A landscape with many valleys, sampled at points; each row gives a point and its height.
From any point a ball takes the steepest step (drop divided by distance) to one of its 2 nearest points. It stops when none of these is lower. Distance is the straight distance between rows; heights are no part of it.
Nef (h 525): [-23  -3  23  22  -2 -17 -35  31  14 -15 -19  -4 -10  16 -29  43 -36 -28
  16 -20]
mili (h 346): [-17  40 -28  -8   4 -46  -1  32  33 -32   0 -21   0 -32  29   9  -7 -34
  -5  -9]
mupa (h 531): [ -7 -71  33 -27   2   5 -12   3   5  26 -34  38  25  -9   9   6  -7  22
 -15  11]
vel (h 360): [ 23  15  -3  30  -3  22  -7 -55 -28  -9  28  29 -29   9 -38  -6  -3  37
   1   9]
zegi (h 608): [ -3  -6   0 -18  22 -20 -27  -3  16  -1 -16  18 -38   6  -3  25  -5  16
  17  20]
kelut (h 313): [-18  52 -28  39  15 -19   0  40 -23  10  -2  10 -56   4  32  -1   6 -14
   5 -12]
lut (h 340): [-16 -42  27  26   9  33 -24  -3   0  38  -2 -20  13   6 -23  26  10  13
   4 -28]
dopo (h 448): [  5  53 -25   1  10 -21  15  15 -14 -22  18  16 -25  19  29 -19   0  10
   9  16]
ker (h 110): [-11   0  25 -10   2 -37  22 -43 -34   2  -4  33  -5  32   5 -21  -2   6
   4  23]
dev (h 309): [ 14  48 -41  50   2   2   2  16 -38   4  38  20 -61 -11   6 -18  -6  20
 -20  -6]
Velo (h 511): [-24 -20  44  12  38  -7   6 -16  26  13 -24   6  13  14 -12   2  -3  -2
   5   8]
fodo (h 354): [  4 -15 -30  -1  18   8  -7 -11  -3  16  11  -1 -19 -10   1   0   2  33
 -18  13]
lorez (h 533): [ 15  36  -3  34  19  -5  24 -18  15  -9  42 -10 -19  -1 -27 -23  11  19
 -15  14]
bipu (h 408): [-27 -18 -29   5  10  -4 -25  -9  22  12 -14 -45  35 -20   7  34 -19 -49
  21 -13]
zit (h 612): [ -7 -17   3 -14  23  -6 -25  20  54 -18 -31  19 -11 -20 -19  46   4  -8
  15   6]
Selot (h 687): [ -4 -11  33 -30  13  -5 -18  21  26 -18 -40  -2  20  16   2  25  -2 -43
  28   3]
godud (h 380): [-12  10   7   1  -7 -38  56 -23  -5   3  11  17  -5 -22  12 -16  -5  25
 -49  -7]
kelo (h 121): [ 36  23 -49  -5 -16  15 -19 -10 -12 -18  46 -11 -17  -8 -16   3  -1  11
  21 -15]
nuguk (h 307): [ 15   0 -31 -32   5  -6  31 -38  20 -16  15   7  23 -37  -2  21   5  20
  -5   6]
foze (h 514): [ 30 -28  -6  35 -25  76 -19 -26  -4 -20   0  21   1 -27 -41  -8   8  45
 -36  26]
pof (h 672): [ 29 -35  10 -24  15  47 -12 -20  -2   9 -23   8   8  20  -8 -19  38  10
  13  38]
Piri (h 180): [ -2  44 -10  43  11 -21   6  34  -5   5  32  -2 -59  -4  -4 -19  15   1
 -20 -18]
lolan (h 708): [-41  13   7 -22 -37 -46  -5  37 -18 -13 -49   1 -21   7  40  10 -21 -56
 -16  -7]
pumeg (h 505): [ 11 -58  41 -30  -3  41 -12   6  -2   2  -8  38  41  18   2   3   8   8
  12   9]
Ditan (h 489): [ 12  43  -3  -1 -11  -8  23  17   7 -22  13  26 -29   8  -5 -12  -4  25
 -18   3]
tuz (h 154): [  7   9   2 -27  13 -10  30 -30   9 -15   7  -8  35 -10   8 -19   1   3
   5  17]
pel (h 396): [ -5 -37  25  14  25  41 -17 -23  13  33  -3  13 -16   6 -41  19  12  37
  -1  -1]
dadi (h 634): [ -4 -28 -28 -11 -21  -3 -26  -1 -26  15   2 -37   5   2  12  14   0 -17
  -1 -43]
lus (h 512): [  9  -2  -9  -2   3  15 -46  19 -57  16   9  34 -28  45  28 -34 -27  27
  28  32]
Rit (h 633): [ -3  38   3   9  14  -5  40 -19  -9  -2   1  -2 -22  11  18 -54  27  19
 -23  36]
relez (h 434): [ -3 -53  42  14  21  55  -3 -21  14  36 -15  31  20  -3 -12   2  19  39
 -13  13]
Fivab (h 477): [ 30  -1  -3  23 -24  51  -6 -28 -20 -36  23  21   5 -11 -45 -25 -22  65
 -26  31]
feza (h 273): [-14 -19  34  -6  -5 -20  37 -36 -29  12   3  15  17  15  18 -24   2  26
 -39   8]
kimeb (h 319): [-18   2  11  12  28 -24  27 -38   8   5  11 -27  40   0   1  -4  -6   0
   5   0]
Rebep (h 651): [  7 -29  11  -6  25  24 -32  -6  -8  24 -17  13 -30  15  -5 -14  36  28
 -12  40]
Kamo (h 437): [-22  -7  16  -2  29 -44  24 -22  22   7 -21   7   9 -11   8   8   1   1
 -16  15]
nunir (h 363): [-20  52   7  16 -28 -20  -3  15  16 -18   6 -61  18   4  -4  17 -27 -48
  29 -22]
tadu (h 502): [ 12  37 -45 -14 -25 -33  29  15  -6 -19  36  10 -10 -27  18   3 -12   9
 -16 -29]
pozom (h 475): [  0   9  -3  18  13   9 -24  21 -47  18  -3  22 -61  51  29 -34   6  14
   6  19]
Vaza (h 269): [ 22  13 -49  16 -11   8 -12  -8  -6   5  52  -8 -17 -31  -4  -8   0  33
 -24  -1]
Gos (h 159): [  1 -43  38  -8  11  31   0 -11  13  20 -27  -5  41  18 -13  12  18 -46
  42  -4]
tigi (h 588): [ 11  35   9  36   4  24  15 -21  -1  -4   7   4 -44   9 -18 -39  25  32
 -33  35]
farob (h 652): [-15  24   8 -25 -19 -42  15  23 -12 -13 -11  36 -15  22  24   6 -13  -5
  12  -4]
vezu (h 413): [-14  -6   9  32  18   0   1 -25 -19  19  17  19 -32   1   1 -13   1  44
 -29  12]
nok (h 490): [ -6  -7 -27 -21  23   5  -9  19  39  -5 -28 -36  34 -27   8  24   9 -25
  19   0]
Sizu (h 596): [ -3  -1 -33 -30 -45 -30   0  21 -33  -6   7 -18 -10  -1  31   3  -6 -22
 -10 -42]
galab (h 709): [ -7  -7  18 -25  10  -8   8   5   8   6 -24 -22  22  11  26 -31  26 -28
 -11  25]
tekiv (h 686): [ 44  26  -8  18 -23  42  23 -30  15 -10  37  14 -13 -26 -54   8  34  13
 -18 -11]
ninad (h 426): [-20 -34   4  -1  -2  19   3  14  10  16 -14 -22  61 -27   0  27 -14 -12
  -2 -38]
ketu (h 447): [ -7  19 -25  -7 -21 -36  33  -1 -27  -2   8  21 -34 -17  23  -3  -7  20
 -43 -17]
keda (h 268): [ -6 -29  15  10  -5  43 -15  35  10  20   3 -27  30  -9  -9   2  17  29
 -12 -36]
Ful (h 290): [ -2 -49  53   0  24  18  10  -9  24  10 -25  39  61   0 -15  19  -9 -20
  36  -5]
posa (h 681): [-21  -8  11 -14 -22 -32 -11  47 -21  -4 -28   6 -18  22  34 -17 -31 -24
  -2 -10]
vek (h 449): [  2 -39   1 -11   7  41  24  -9  26  12   2  15  58 -27 -15  25  -2   7
  10 -24]
golog (h 775): [-18 -20  28   7  -2 -10 -45  18 -24  30 -23 -65  46  17  12 -24 -22 -66
  40  18]
zub (h 773): [-41  36  14   4  18 -54   6  13  -5 -12 -45  14 -33  20  35 -13 -10 -41
  -3  14]
Rer (h 454): [ 24  21 -13   9 -29  -7  -1  18  -1   0  64 -23   7 -24 -20   5   2  12
   5 -52]
fiv (h 568): [ -9 -35  26 -16  33 -27 -13 -10   0  10 -25  22   1  25   9   0  -9   5
  27  39]
Dabos (h 653): [-10 -11  15 -11   0 -15 -25  17  17  -7 -20 -18  48   5  -1  24 -39 -47
  38  14]
Vave (h 348): [-28 -16  14  14   1   7  -3  31   5  22   4 -35  28  -6   9  -7  -6   3
 -16 -18]
Sufof (h 372): [ 16  27 -28  23 -15 -15   6  27   8   4  56  -6 -18 -41 -18  -7  10   7
 -36 -31]
gabel (h 518): [  2  11  -3   4 -16   0   8  -2   0   0  33 -40  31  -5 -12   8   1  -2
  18 -33]
vato (h 271): [ 33  29 -31   4 -10 -11 -11 -32 -13 -15  34  26 -52   5 -16  12  -2  27
   5  -2]
kefe (h 206): [-24  61 -10  10  -9 -40  -3  37  19 -22  -9 -32 -15   4   9   3 -12 -51
  10  -7]
zurur (h 459): [-15  30  19  11   6 -20 -10  18  17 -19   5 -32   4  18 -30  22 -29 -25
  36 -14]
vido (h 742): [-14 -17  12 -10  -6 -11 -25  34 -10  20 -32 -40  18  19  31 -35  -1 -54
   6  14]
Bepa (h 547): [  4 -11  -3 -16   8 -10 -10   3 -36   0  -6  24  -8  38  27 -42 -15   9
  24  29]
kezef (h 620): [ -4  27 -12 -34 -11 -43   8  10 -34 -15 -19  17  -4  39  41 -15  -6 -36
  28   2]
Dul (h 617): [ 23 -11 -23  17  11  42   8 -36  25   9  29 -35   9 -25 -24  23  35 -10
  20 -33]
duk (h 600): [-26 -16   6   0 -12 -33   5  -2   9 -13 -11 -34  49 -13   5  35 -57 -35
   0 -11]
penut (h 554): [  9   7 -29 -36 -40 -16  14  13  -6 -30  12  -1  15  -7  17  -1 -27   0
   5 -30]
pok (h 626): [  7  -4  24  13  19  33   3 -20  -1   5  -9  11  -8  20  -3 -44  29  37
 -32  54]
Duf (h 436): [ -1   9 -32 -24  14 -21 -10  11  40 -18 -14  -9   2 -33  20  13   0  -6
   0   6]
lebi (h 654): [ 27  12 -14  23  -7  38   8 -18 -13   7  57 -28  -4 -22 -37   7  33  16
  -5 -24]
Kanon (h 435): [  5  18 -34   0  -8  17 -14  44 -42  10 -10  24 -45  14  42 -38   1  20
  -1  17]
kuzar (h 544): [ 25 -28 -16  23  12  70   1 -25  19  13   5   1   6 -38 -31   3  26  42
 -39  12]
sop (h 713): [ 24 -25 -11 -42 -17  32 -15  23   2   4 -11 -17  28   2  10 -10  23  -4
  10   0]
Zorup (h 715): [ 18 -38 -40 -28  -7  27  -2 -30   5  11  -3 -18  24 -31   3  36  20  -1
  10 -20]
Dogig (h 714): [  0 -15   9 -27  -7   5 -25  40   9  -2 -17 -14   2  24   1   5  11 -25
  10  -7]
vafe (h 294): [  0 -30   8  -3 -10  24 -13  -3   8  15 -23 -37  39 -10  -7  33   4 -63
  40 -19]
kom (h 739): [-34  17 -10   0 -13 -57   0  -2  -6   4 -30 -10 -24  -5  37  19 -27 -46
 -15   3]
kesa (h 467): [-26  18  27   7 -42 -16  11  14 -10  -6  -7 -55  29   7  -6   9 -27 -49
  -4 -41]
Dibo (h 572): [ 11  16   1  17  12   4   5  -8  27   3  21 -30   3 -12 -37  12  20 -11
  22 -17]
depod (h 384): [  5  39 -47   9  16  -8 -15  38 -18 -14   2  32 -68  13  35  -7   3  11
   1   6]
zosi (h 582): [ 21 -10  23 -29 -12 -32 -12  18 -40  -1 -21  37  -4  45  41 -30 -13 -29
  30  19]
kolep (h 275): [  1  23  11  15   2 -12  13 -47 -24  -9  20  18 -25  41 -14 -15   3  18
  10  15]
mugo (h 711): [ 21  14  18   5 -21  12  35 -39  15 -18  19  35 -28 -28 -43  18  28  24
 -29 -13]
tasu (h 694): [ 26 -44 -23 -40   1  40  -3 -22   8  20 -25  -5  22  -6   4   3  39 -12
  10   7]
Det (h 471): [  2  25 -10  42  13 -19  25 -18   1  -1  34  20 -27 -28 -13  -8 -11  46
 -47  15]
lezi (h 470): [ 11 -35  45   3  13  61   6 -13  16   8 -11  41  44  22 -32 -14  15  35
  13  21]
biv (h 543): [-20 -12  17 -19 -20 -29  10   3 -26  -3  -4 -18  35  14   1  11 -33 -31
  19 -22]
fum (h 390): [  9 -12  -3  -2  18  13  21 -26  42   2   2  24  16 -39 -23  39   3  25
  -3 -10]
misom (h 433): [ 27  17   2   5 -21  34  17  -7  -3 -35  23  16  -9   7 -23 -11  -8  49
 -17  16]
Nad (h 575): [-11  -4   4   6   7  -6 -31  29  52 -11 -23 -13  -7 -21 -29  64 -15 -34
   4 -21]
soru (h 674): [ -7  16  13 -24   3  -8  24   8  11 -12 -25  21  -9  17  29 -46  23   6
 -10  36]

For each start below, name the point where the ball stops.
Sizu => ker
kom => Piri
zub => Piri

Call two points neighbours if one is among the 2 nearest of the other. Go from one point of each pair to the other, from neighbour to neighbour, staying as low as possible. Name the highest point that can't be avoided.
nunir and Gos => nok
ker and kelo => vel
tuz and keda => vek
misom and Piri => Ditan
